A landscape with many valleys, sampled at points; each row gives a point and its height.
A ball rolls from a point to the lowest of its 4 nearest points, and stops where none of them is lower. Distance is the straight distance between rows; heights are no part of it.
Dekad (h 3.54): [ 26   6   6   1  27  15  11  -6  19  -7  18  17 -17   3 -14  18   2   3
   8  14 -16 -10  -8   2   5   3   6   9  23  12  -1   1 -18 -19  30 -22
  -2  24  18 -10 -20 -10  -6 -22 -11 -19  25   8  -8  10  30]
lage (h 3.63): [-34   3   4   2 -14   2  17   3  -1 -23  11 -17  19 -28   3  23 -32 -17
   1   3 -14  27  11  -9  13   9   6  17 -32   6  13  -9   7   9  11 -19
   4  -6  12 -16  10 -27  -2 -23  20 -12  -8  -4   5   6  -4]
loz (h 1.36): [ 15  -4 -24   9   0 -12 -22  -2   3  13  -9   4   6  10  -6 -11  22   3
   4 -22  19 -25 -16  14  -7 -23   4 -11  -2  -6  -9 -11  20  -1 -26   4
   5 -16 -20  15  -1  13  17  31  -5  23 -19  23   7 -19 -13]
ner (h 2.36): [ 29   0 -13   3  20  11  -5  -9   0 -11  16  16  -5  -8 -31  20  17  -1
   8   5  14 -46 -23   6   4  -9  -3   8  18   2  -9 -29  -5 -25 -11 -24
  -9  17  15 -31 -29  -8  -7  -1   3  -2  22  16  -8   0  11]
vemor (h 1.04): [-14  -2   4  -4   4 -18 -10  -8   3  -6  -2 -14   9  15   7  -2 -16 -13
 -12 -21 -16   8  27  -5   5   0   4  14   2   6   3 -15   9  14   8  -4
  15  11   1  16   2  -9   9  -1 -22  15  -8  -8  -7   2  -9]
gati (h 3.78): [ -7  -7  -9   1  -8   5  12  13  -6  11  -2  12   4 -13  15  -5   6  24
  -1  10  -4   5   6   5 -15  -5  -5  -7 -22  -2   2  -3  17   2 -26  27
 -16 -20  -5  -4  11  -1  -9   0   3 -16  -7 -12  11  -1 -11]
Teno (h 3.88): [ 53  -1 -13   4   2  30  -9   8   5  -9  10  30  -6 -24 -12   8  26  12
   4  24  29 -21 -45   3 -19  12  -5 -27  25  12  -3   7  -2 -18 -10 -19
  -2  -6  10 -39 -25  -4 -17   4  21 -12  11  -1  -1   0  31]
val (h 1.83): [-38  -4  15   0  -8 -14 -14  -1   7 -14  -7 -40  12   9  11  -4 -36 -20
 -19 -14 -14  16  29 -20   8   6  13  25  -8   3  -1   6   3  26  14  -4
  20  22  10   9   5  -8   8   0  -6  20 -14 -19  -3  10 -16]
dapo (h 2.78): [  1   6  10  -5  -2  12  27  10  -4  15 -11   6 -13   1  24  -5  -9   9
  -3  19 -11  26  16  -3  -9  19  -9 -10  -1  -3   7  19 -15   5   8  21
 -21  -4  -4   0  16  -3  -9 -13   0 -17  11 -13  -1   6   2]
Balo (h 2.66): [-31   6  16   9   4  12  -1   8  26  -5  -8 -23  -9   0  14   4 -56 -17
  -9  30 -17  24  17 -16  12  23   3  32  -4  -4   6  42 -29  30  27  -5
 -18  30  24   1  21 -20   9 -19  20   8  23 -11   1  15   3]
dep (h 1.44): [-12   4   3   3   7  -1   2  -4  14 -12   3 -15   7   3   5  11 -29 -17
 -12  -9 -20  11  28 -13   5   2  12  19   0  11   2  -3  -2  17  11 -12
  11  20  17   4   8 -22  11 -16 -13   5  -6  -5  -7   3  -3]
bomub (h 4.29): [ -5  -7 -18  -9   1 -30 -21 -16  -9  -1  -4  -3  10  16 -12 -10  26 -14
  11 -35  16 -18   5  22   2 -29  -6  12   1 -10  -8 -21  33  10   6  -8
  12   3 -17  36 -14  25  11  22  -3  43  -5  24  26  -8 -32]
ledus (h 2.38): [-21   3  25  -3 -13  13  27  17   8  -4  -9 -16 -12 -16  15   5 -47 -16
   0  38  -3  52  -4 -20  10  26  -1   4 -12  -8  26  42 -31  15  38   0
 -25   0  14  -4  15  -3  -4 -24  33  -8  19  -3  10  10  14]
Difet (h 1.64): [-29  -5   5  -2  -6  -9   5   3   2 -12   2 -19  16  -3   8   3 -26 -13
 -13 -12 -17  19  28 -10   7  -1  11  14 -14   8   6  -5   7  14   1  -2
  14   6  10   2  13 -15   9 -13  -9  -3 -10 -10  -6   2 -13]
vaki (h 4.50): [-64   1  13  -5 -18 -14   7   7  -9 -21  13 -34  33 -25  -9   7 -27 -15
  -6  -6 -15  32  21 -14  20  -7  16  27 -39   3   4 -14   6  16 -14   0
  23   3  14 -10  14  -4   4 -12  10  -8 -36 -10   2   4 -19]
refef (h 5.08): [-28 -17   0  -5 -26 -17 -16   5  -9   8   0 -12  10   0   8 -18  15  21
  -5 -14   3   4   8  -3  -9 -23  -1  -1 -24 -16   6  -8  29   1 -29  27
  10 -22 -26  15  24  20  -6  19 -11  -5 -19  -8  10  -1 -31]
zumi (h 4.96): [-65  -9  25 -26 -30 -29  -7  -3 -17  -4  -2 -37  18   1   1 -17  -4   6
   3 -19  -7  24  22 -13   1  -5   7  16 -23 -19   8  -5  17   5 -15  14
  34  -9 -13  22  27  21   0   9   1   2 -32 -15  -5  12 -31]
poz (h 4.90): [ 45  -7  -5  11  -2  28  -6  -1  -2 -14  10  25  -8 -17 -17  14  11  13
   4  23  11  -1 -45  -1  -1  22 -13 -15  28  14   6  11  -1 -19   4 -23
  -5 -22  10 -34 -13 -10 -24  -8  17 -23  23  -8  -6  16  40]
dofi (h 3.69): [ 21   4 -11  13  18  -7 -14  -7   3  11  -3  16  -5  26 -14   1  16  -1
   3 -16  -2 -39 -10   8  10 -21   3  -1  11   3  -8 -12  -6  -9 -10  -8
  -3   5  -5   6 -21   4   5  20 -14  14   4  16  -7  -6   8]
Kiviv (h 1.71): [-15  -3   9  -5  -4 -11   2   1  -4   6  -7  -5   6   9  15 -12 -10   3
  -9  -8 -14  16  26  -2   0  -1  -1   2 -10   0  10  -2   4   8  -5  12
   4  -2  -7  12  16  -7   4  -5 -16  -2  -4 -12  -8   4 -13]
Nomaz (h 3.42): [-33  10  32 -18 -24  -3  23  15 -14  11 -15 -17  -6  -9  18 -13 -15   9
  -7  25 -10  32  26 -15  -1  14   5  -7 -30 -18  10  14 -28   3  -6  29
 -10 -14  -8   2  31  13  -8  -9   9 -17  -3 -21 -11   4 -17]
los (h 6.48): [ 45  10   7  17  10  30  14  10  12  14  -3  31 -21  11   8 -10  25  22
   3  18   2 -22 -20   7 -12  -6  -2 -21  22   6 -14  27 -25 -16   5  14
 -18  12  -1 -13 -25  10  -9  11  -6 -15  10  -3   6   3  34]
Kalar (h 0.44): [ 51   9  23  17   6  26  12   9  12  18   0  27 -26  18   8 -13  29  19
   2  14  18 -59 -35  19  -5  -2   6 -34   8   6 -29  28 -34 -25  23   9
 -23  21 -15  -4 -38  13  -3  23  -9  -7   5   7  -5 -13  35]
pimo (h 1.15): [  8  -4 -37   3  13 -10 -21 -13  -3  -4   9   5  13 -15 -23  11  18  -4
  -2 -15  22 -31 -10   5  -6 -21  -9   8   2   3 -12 -41  19  -4 -38 -11
  -8  -2   8 -23  -3 -11   5  13  -1  15   0  13  -1 -17  -8]
nesu (h 1.20): [-65 -11   4 -17 -15 -30   0  -6 -18 -14  21 -34  35 -17 -12  -6  -8   3
  -2 -22  -9  25  16  -8   8 -15  12  20 -31  -1   2 -26  22   8 -25   9
  29  -7   5   4  17   4   2   2  -6  -9 -42 -13  -1   0 -23]
Vorav (h 1.80): [ 11  -1 -22   4  18  -7 -10 -14   0  -7   8   8   8  -3 -23  19   9  -8
   2 -18  -1 -24   1  -1   6 -15  -7  13  10   6  -7 -41  13  -9 -18 -14
   0   6  15 -16 -10 -13   5  -4 -13   8   7   7  -2  -7   0]
soga (h 2.62): [-22  -5  -7  -4  -3  -7  11   3  -4 -10  12  -2  19 -20   2  11 -12   2
  -1  -6 -12  14  12   1   4  -3  -2  10 -23   8  10 -24  19   5 -12  -3
   4 -11   8  -9  10 -19   0 -20  -1 -13  -7  -7   2  -1 -12]
Tef (h 2.63): [ -3   1  -2   1   8  11  23   4   3  -4   5  10   2  -8   9  13 -15  -2
   5   8 -16  20   9  -4   2  13  -1   5  -3  11  12   1  -1   3  10  -6
  -4   0  13  -5   3 -19  -2 -21   2 -14   7  -2  -3   6   6]
deve (h 3.59): [ 37   0  -9   5  21  17   1   3   7  -9  15  24 -15  -5 -16  12  19  10
   7  20   6 -24 -27   3   4  -2  -4  -4  23  15  -6  -3 -10 -25   8 -19
  -7  12  13 -28 -33  -4 -11  -7   4 -16  23   6  -3  10  27]
Dol (h 2.82): [-51 -13   8  -5 -11 -23  -6  -4  -2 -25   4 -40  30 -10  -1   3 -22 -23
 -17 -26 -11  21  27 -11  10  -6  14  28 -19   8  -5 -19  18  17   2  -3
  28  13  13   0   4  -4   5  -4  -7   7 -30 -14   3   6 -19]
Lozu (h 2.74): [  2  -2 -25   1  21 -24 -24 -25  -8  -5   5  -1   3  17 -32  11  11 -20
  -3 -36   0 -33  -2   9  17 -17   1  12  20  -1 -19 -35  11  -6  -2 -16
   8  10   4  11 -22   8   5  16 -18  30  -1  11   3 -13  -2]
rapu (h 3.70): [ -2   0   7 -15 -17 -23 -26   0  -4   4  -9  -3  -5  24   7 -21  27  -3
   4 -22  12   0  16   9  -7 -21 -15  -4  -1 -20   7  -3  25   6   1  13
  14   2 -27  33   6  26  11  12  -9  25  -5   6  17   4 -31]
detok (h 3.61): [ 27   6   2  11  29   6  -2  -4  12   8   9  22 -15  20 -12   3  10   5
   3   5 -12 -42 -12   6  12 -16   5   1  17  10 -11  -3 -24 -18  12 -15
  -8  23   7  -2 -27   0  -5   4 -16  -5  19  12 -15   3  22]
moke (h 1.38): [ 21   8  12  -2   0  23  32   9  -3  15 -11  17 -23   2  18  -4   6  13
   0  28 -10  29   2  -3 -12  26 -14 -17  13  -6   4  34 -26   4  13  29
 -25  -3  -3  -2  11   5 -13 -16   2 -23  19 -18   8   5  19]
Tuka (h 1.73): [-25  -4  12  11 -16   7  16  10   5 -16   1 -12   5 -23   0  28 -59 -25
  -3  21 -14  53 -23 -21  18  25   5   3  -6   1  24  33 -14   6  52 -19
 -21 -21  17 -14  13 -17 -21 -12  34  -9  12   3   8   9  38]
vob (h 3.22): [-53   2  28 -21 -26 -14   5   6 -14   2  -9 -37  10   0   8 -14 -20   1
  -9   4 -13  28  28 -17   7   5  11   4 -30 -14  11   8  -9   6 -14  19
  13  -3  -4   5  27  12   1  -3   5  -6 -20 -19 -17   9 -26]
vab (h 3.00): [-15  17  31 -13 -15   5  28  14   2   9 -20 -13 -28 -10  29  -2 -24  -4
  -8  46   0  45  10 -18  -4  35  -5 -14 -10 -18   6  37 -48  11  27  27
 -25  -4   3  -6  26   9  -6 -22  19 -14  16 -22  -3  -1   4]
vafi (h 2.61): [ 17   9  -1   6  29   1  -2 -10  13  -2  12   6  -7  15 -14  13  -7  -4
   1  -7 -23 -18  10  -2  11  -5   4  16  18  10  -4 -13 -12  -4  12 -17
   2  25  13   4 -11  -8   4  -9 -26   1  10   8 -13   0  18]
kudeb (h 2.49): [  7  -1  -6   8  -4  16  12  -7  -6 -20   9   4   3 -22  -6  33 -22  -6
   9   8  -8  34 -27 -10   9  39  -9  -5  14  11  11  10  -1 -11  29 -25
  -5 -24  14 -21   8 -26 -18 -20  20 -21  15   1  -5   9  36]
rudos (h 3.68): [ -6 -12 -11   8 -14 -14 -15   1  -1  11  -7   1  11   4   7 -14  10  14
  -7 -20   4  -7   5   4  -7 -24  -3  -4 -15  -8   2 -13  27   0 -26  18
   5 -20 -17  13  14   8   2  20 -11   7 -15   0   7  -6 -21]
Kop (h 1.57): [ -2  -6  -4  -2   6 -23 -17 -11  -3   3  -1  -2   8  20  -2  -7   0  -8
  -5 -29  -7   0  18   2   3 -13  -2   8   5   0   4 -20  17   4   3  -3
  11   3  -7  23  -2   1   5   8 -25  23  -5   0   1   0 -10]
sigag (h 4.18): [-37   9  32 -17 -27 -19 -16  -2 -10   1 -16 -34 -10  12  23 -15  -5  -4
  -7   3  -7  21  28 -12   1  14  -1  -3 -18 -21   8  12  -5   7   6  17
  26  -3 -14  17  26  14   8  -5   5   8 -10 -22 -18  12 -28]
fal (h 2.93): [ -2  -2 -15   1   7   1   7  -4   2 -11  11   6   8 -18  -3  23  -4  -4
   7  -4  -7   4   7   1   1   3 -11  10  -3   9   7 -28  21  -3  -4 -12
  -1  -5  16 -18   3 -28   1 -18  -1 -10   2  -1  -2   3  -1]
letob (h 1.93): [ -6   9  10   1   8  10  12   2  10   4  -5  -6  -7   8  20  -3 -26  -7
  -3   9 -19  22  26 -12   1  17   3   5   2   1   8  19 -19  13  15   0
  -6  16   8   6  16 -19   7 -17  -7  -2   8  -5 -13   7   3]
gelu (h 2.60): [ 21  -1 -25   6  17   7  -3   3   5   1   4  23   1 -10 -12  11  16   7
   9   4   7 -23 -10   4  -6 -10  -7   3  10   8  -5 -23   8 -13 -20 -11
  -9   1  13 -23 -16 -10  -5   1   2  -2   8   8  -2  -1   8]
tider (h 3.43): [ -6 -12 -40   4   7 -29 -30 -22 -10   1   3  -5  14   1 -23  -1  23 -11
   3 -41  24 -26 -14  16   1 -28  -1  10   3  -2 -23 -33  31  -1 -13  -8
  11 -12  -8  14 -10  15   7  32  -3  42 -11  22  14 -19 -23]
Doduz (h 3.32): [-40   3  24  -7 -20   5  31  20  -4  -3  -2 -20  10 -23   8  -1 -39 -12
   2  25 -11  40  13 -15  17   9   9  11 -35  -3  22  15 -14  14   7   3
  -8  -4   9 -11  13  -2  -2 -18  24 -14  -7  -8  -1   8  -8]
sug (h 2.84): [-25   6  23 -12 -14   6  31  14  -3   6 -10 -13  -2 -12  20  -5 -28  -1
  -5  27  -9  39  17 -13   3  18   3  -2 -22  -5  16  20 -26  11   8  15
 -15  -5   2  -3  19  -1  -2 -19  14 -16   5 -10  -3   5 -10]
leta (h 3.35): [ 44 -11   2   3  19  10  -5  -4   2 -11  20  21 -19  -4 -25  16  17   2
   2  21  17 -51 -42   9   8  -3   3  -2  27  13 -14  -4 -14 -34  23 -28
 -17  24  10 -32 -41  -5 -12 -12   3 -15  34  10  -7   7  26]
lumi (h 4.51): [ 21  -3  -6  10  29  -6 -12 -17  -2  -3  17  10 -12  23 -29  10  12 -11
  -5  -9  -5 -67 -19  11  25 -18  16   4  17   9 -22 -18 -19 -16   8 -20
  -4  26   2  -3 -32   4  -3   7 -16   5  19  14 -15 -10  12]
pid (h 5.54): [ -8 -19 -17  -1 -17 -22 -24  -3   1   6  -2 -13  12   2   2 -19  26   9
   5 -25  29 -11  -9   9 -13 -31   0  -2 -16 -14  -3 -12  38   5 -22  12
  17 -23 -32  25  10  26  11  33  -2  21 -22  20  24 -16 -39]
fevi (h 1.89): [  4   1  -7   1   1  18  28  10  -4  -3   6  10   0 -18   6  14 -12   6
  11  20  -9  32 -10  -3  -1  26 -11  -9   0  10  16  12   3   0  13  -4
 -11 -18   6 -11   3 -15 -10 -24  16 -23  10  -7   8   7  18]
tar (h 2.15): [  9   6  -2   2  22 -15 -18 -18   5  -3   5  -7   1  27 -14   7  -7 -21
  -3 -27 -15 -15  12   0  11  -5   6  16  24   4  -7 -17  -5   6  16 -14
  12  21   6  20 -14  -2   4   3 -30  23   1   2  -6  -3   6]
Foli (h 2.25): [  2  -1 -13   3  18 -11  -4  -6   3  -3   5   5   8   3  -5  12  -4  -7
  -4 -15 -14  -4  14  -2   6 -11  -2  12   3   8   2 -26  13   3  -7  -7
   4   5  12  -1  -2 -12   6  -7 -19   0   2   0  -5  -2   1]
Biki (h 2.96): [-34 -11  17 -18 -15 -32 -21  -5  -7  -7  -3 -23  11   9  10 -16   1  -5
  -1 -30  -3  12  32   0  -4  -5  -1  15  -9 -10   7 -14  26   9  11   1
  29   6 -11  32   2  14   6   6 -11  21 -15  -5   3   8 -29]
zit (h 2.09): [ -7  11  17   1  11  24  16   2  21   1  -6  -5 -20   6  20   0 -32  -6
   4  30 -14  32   7  -9  -1  29   3  10  10  -3   9  46 -38  15  33  -5
 -15  28  20   2  19 -13   4 -25  15  -6  22  -1  -4  10  17]
nipe (h 1.81): [ 26  -2 -23   3  14   8 -14 -14  -7  -6  11  10   7 -14 -32  21  22  -7
   7  -3  30 -46 -22   8  -7 -11  -4   9  14  -1  -9 -35   4 -13 -34 -26
 -11  15  13 -35 -20  -9  -1  10   7   7  12  19  -9 -12   0]
gutin (h 2.42): [ -8 -14 -21   4   3 -27 -20  -8  -2  -1   4   1  17   0  -7  -1   5   0
  -9 -26   2  -7   5   5   1 -24  -3   7  -6   7  -3 -29  28   1 -21   4
   6 -12   1   4   0  -2   5  11 -19  13  -9   3   2  -8 -15]
gadil (h 3.27): [ 17   2  -5   4  16  22  20   6   7   1   6  22 -10  -3   3   9   6  10
   8  16 -12  15  -8   0  -3  12  -9  -5  14  13  10  11  -5  -7  10  -4
  -9  -1  11  -8  -6 -10  -8 -19   2 -23  13  -3   4  13  22]
rut (h 0.63): [ 14  13  15   2  19  26  16  -1  23   2  10   8 -19   6   7   1 -16   4
   5  21 -22  19   1   0  -3  22   7   7  23   8   4  34 -34   0  35 -11
  -5  29  16   4   1 -10  -1 -21  -3 -16  21   3  -7  13  31]
pilo (h 4.74): [-56   1  30 -15 -26 -23 -27  -3   1 -12 -20 -50  -6   9  22 -14 -18 -14
  -5  -9  -6  17  35 -16   3  17  -1  20 -11 -18  -1  11   5  17  20   1
  39  20  -2  19   4  10  13   2  15  29 -17 -20  -4  18 -33]
Zibop (h 3.10): [ 10   3 -15   1  12  13  16   2   4  -9   8  16  -1 -14  -3  20   0   3
  13   9 -10   8  -4   0  -2  12 -10   4   9  12  11  -7   5  -9   8 -16
  -3  -4  13 -16  -4 -22  -5 -21   7 -15  12  -1   1   9  16]
Mafo (h 3.64): [ 35  -3  -8  11  -4  32  20  15  -5   4  -5  28  -8 -12  12   2  12  23
   2  31   2  18 -21   4 -10  14 -17 -29  16   5   5  32  -4   4  -6  26
 -17 -20   1 -18  -1   9 -13 -11  16 -28   2 -20  24   1  26]
rup (h 0.50): [  1  -2   7   1 -12  14  30  13  -7  -6   1   1  -1 -18  10  14 -33  -7
   4  26  -6  51 -21  -9  13  35  -4 -15  -4   7  25  26  -8   7  30  -5
 -14 -30   5  -9  11 -10 -13 -24  25 -22   7  -5   8   5  27]
mono (h 3.71): [ 23   6  -3  12   0   6  -5   4   4  20 -15  19  -9  15   6  -7  15  12
   1  -9  -4 -17   2   7  -8 -12  -4 -11   3  -5  -3   1   3  -4 -18  11
 -11  -3 -11   9  -2   1   3  16 -15   6   1   6   4  -1   5]
vapu (h 2.71): [-17   0  11  -9 -11   6  30  15 -12   9  -9   1   0  -9  17  -7 -13  14
  -5  20 -11  29  17  -4  -5  11  -2  -8 -20  -4  10   9  -4   6  -9  25
 -18 -13  -3   0  20   5 -11 -11   6 -22   0 -17   3   2 -11]
guna (h 2.90): [-29 -14   0  -6  -8 -27 -10  -5  -9  -4   5 -13  20   3   5  -7  -4   3
 -10 -25 -10  11  20  -1  -1 -14   3  13 -18   3   2 -22  28   5 -13  10
  16  -8  -2  13  11   2   4   3 -18   3 -17 -10  -4  -3 -19]
Pulit (h 1.74): [ 46   3 -17  12   3  33  11  16   7   4  -5  30  -8 -16   3  -4  23  27
   7  25  17 -11 -28   4 -24   4  -3 -31  21   9  -9  20  -6  -8 -15  15
  -4  -8   4 -26 -16   5  -7   8  15 -14  -7  -9  16  -6  30]
Naru (h 6.53): [ 39  18   9  15   4  18  -3   6   7  21 -10  23 -18  24   1  -9  29  10
   9  -5   8 -49 -17  15   0 -11   2 -23   6  -3 -15  14 -16 -12  -5   4
  -8  11 -20  12 -18  14   7  29 -11   8  -2  18  -1 -11  17]
bal (h 4.08): [ 31   7 -17  14  17  18   3  11  11  10  -5  30  -7  -1  -1  -5  19  15
   9  11   9 -27 -17   4 -17  -9   3 -16  11   4 -12   1  -6 -16 -17   5
 -12   0   4 -16 -21   3  -2  17   3  -5   1  10   1  -8  19]
pufo (h 1.79): [ -6  -3  12 -10 -14  10  39  20 -17   4  -2   3  -2 -20  11   3 -17   9
   4  31  -3  43  -4  -4   1  24  -7 -16 -17  -1  20  21  -7   8   9  15
 -20 -25  -1  -4  10   5 -15 -23  19 -30   1 -16  14   3   5]
deki (h 4.83): [ 64 -17   9  15  -9  29 -20  -7  -8 -15  18  19  -1 -17 -36  12  11   8
  -6  19  42 -31 -63   3 -11  16   4 -17  34   9   0   0  -6 -32  -2 -39
 -12   0   7 -51 -24 -14 -33   8  13 -12  27  -2 -21   7  35]
monut (h 3.65): [-36  -1  18 -14 -18  -6  19  13 -17   7  -3 -13  10 -10   8 -12 -14  15
  -5  10 -14  24  22  -6   2   1   5   1 -33  -7  10   0   1   3 -21  23
  -6 -17  -6   5  28   9  -5  -6   0 -20 -14 -18  -4   1 -24]
nufu (h 2.48): [ 16   9  11   4   7  -5 -16  -5   3  13  -8   9 -14  32   3 -12   6  -3
  -2 -11 -14 -11  15   6   0 -10  -9  -4  11  -8   7   5  -3   4   2   2
   1   8 -16  21   0   0   7   7 -24  16   4   0  -5   8   3]
Zifoz (h 4.39): [ 21  -5 -17   6   4  24  14  14  -3  -2   2  27  -5 -14   6   7  12  18
   9  22   4  13 -19   2 -10  12 -16 -16  11   9   7  13   9  -4  -7   6
  -9 -20   5 -18  -7  -6 -15 -14  17 -22   8 -12  15   6  20]
pov (h 3.75): [ 21  -2  -5   4   1  19   2  -9  -5 -19  11  13  -5 -20 -14  30  -2   3
  12   9  -3  16 -27  -3   1  30 -10  -2  23  11   8   1   3 -20  18 -26
  -1 -15  15 -22  -2 -19 -16 -19  14 -22  23  -5  -6  13  34]
sano (h 4.02): [  5  -8 -46   1  12 -15 -32 -35 -14   5   6  -9  17   0 -35   2  31 -16
  -1 -36  39 -49 -31  20   0 -18  10   3  13  -2 -34 -30  12  -3 -28 -15
  13  -6  -8   5 -12   9  14  34   8  37 -12  32  -7 -31 -20]
Vif (h 4.70): [-16 -13   0 -15 -25 -27 -23   0  -3   3  -4 -13   4  10   6 -25  30   5
   5 -22  21  -5   7   7 -12 -26  -9   3 -12 -22   3 -10  36   7 -11  17
  18  -9 -31  29  11  33   9  21  -5  15 -11  14  24  -1 -44]
nivel (h 3.79): [ 19  20  23   5  -2  23  10   0   7  22 -18  20 -30  15  21 -10  10  12
   1  17 -11   8  13  -2 -14  15 -14 -12  16 -15  -2  29 -31   0  13  22
 -18  11 -12   3  12  -1 -11  -2 -12  -8  18 -16  -6   8  17]
nom (h 1.78): [-35 -11   1  -7   1 -28 -15 -11  -1 -19   2 -30  22   2   2   3 -18 -19
 -14 -35 -10  12  28  -6   2  -5  11  23  -5   7  -6 -25  23  13  12  -6
  25  12   9  16  -4   2   6   3 -18  21 -21  -9   4  -1 -16]
mav (h 2.69): [ -1 -15 -38   7   4 -24 -28 -12   0   7   2  -3  18  -4 -12  -7  22  -2
  -3 -29  24 -25 -14  10 -10 -27   2   2  -5  -1 -19 -28  27   1 -29   1
   8 -21 -13   6   2   7  11  32  -5  28 -19  21   3 -23 -20]
Suziv (h 5.45): [ 31   7 -19   8  21  10  -3   2   3   9  -1  24  -6  -1 -16  -3  25   7
   4   2  24 -55 -24  15  -6 -15  17 -18   9   6 -25 -12 -14 -21 -24 -10
  -6   5   0 -13 -30   3   2  26   3   5   0  25 -16 -23  14]
tet (h 3.55): [ 25  10 -15  -1   4  -4 -21  -8  -2  13  -4   7   0  30 -15 -12  40  -9
  14 -25  28 -42 -22  26   6 -22   2 -18   5  -2 -16   5   7   1 -15  -3
  12   3 -25  35 -16  27  22  29   2  24 -13  33  12 -16 -14]
Rusol (h 6.39): [ 60   4   2   7  12  26  14  15  12   4   2  32 -13  -4  -2 -11  30  23
   2  27  26 -41 -36  15 -20   1  13 -39  20   9 -26  18 -24 -19  -3  11
  -9   4  -2 -22 -37  12  -2  18   6 -14  -8   1  -3 -22  38]
Poda (h 2.86): [ 11   2  -5   5 -11 -15 -24  -3  -2  11 -11   6  -4  25   0 -18  20   1
   4 -25  10 -14   3  11  -1 -20  -6  -9  -1 -11   2  -3  20   2 -12   8
   5  -5 -26  27   0  15  10  23 -11  25  -7  15  13   0 -18]
tola (h 3.02): [ 15   1 -20  -2  -6 -11 -19  -3   0  12  -6  -3   7  20  -5 -19  33  -2
  12 -24  36 -29 -13  22  -7 -22  -2 -15   1 -12 -13  -1  25   4 -19   7
  11 -11 -30  32  -2  27  26  30   1  31 -16  36  21 -17 -27]
poki (h 4.27): [ 14   4 -34 -15   5  -8 -11 -16  -4  12   3  -8  14  13 -19 -20  48  -6
  16 -22  50 -37 -23  33 -12 -19   8 -13   7   0 -29  -1  22   7 -18   0
  21 -15 -32  45  -9  31  35  28   9  25 -22  47  17 -31 -37]
Finit (h 2.26): [-38   4  22  -6 -12  -5   9   6  -3  -2 -10 -27   4   0  17 -10 -31  -9
 -12   4 -16  25  29 -16   6  12  12   8 -22  -1  12  15 -15  15   2   8
   3   7   3   2  20  -5   6 -10   3  -5  -7 -14 -14   5 -18]
dipo (h 2.77): [-30  14  32  -4 -16   0   6   5   4   7 -22 -28 -21   4  30 -12 -29  -9
 -14  26 -10  26  26 -19   3  22   2  -1 -15 -17   5  27 -33  12  15  16
  -3   3  -2   0  30  -2   6 -13  10   3   8 -19 -21   2 -13]
piroz (h 3.57): [ 11  18  25   0   0   9   0  -1   3  19 -15  10 -25  20  25 -14  -1   4
  -3   7 -13   8  22  -3  -8  12 -12  -8   8 -16   5  20 -22   2  11  15
  -6   7 -16  15  17  -5  -2  -7 -17   3  11 -12 -14   9   3]

Call two points neighbours if one is among the 4 nearest of the other. Go from one point of each pair to the other, from neighbour to neighbour, staying as low as possible. Name the highest point that can't be avoided.
vapu / Kalar | bal
rut / pimo | Foli
vemor / rup | ledus
moke / nesu | Dol
moke / rut | dapo
pimo / Pulit | Mafo
loz / pimo | mav
rut / vemor | letob
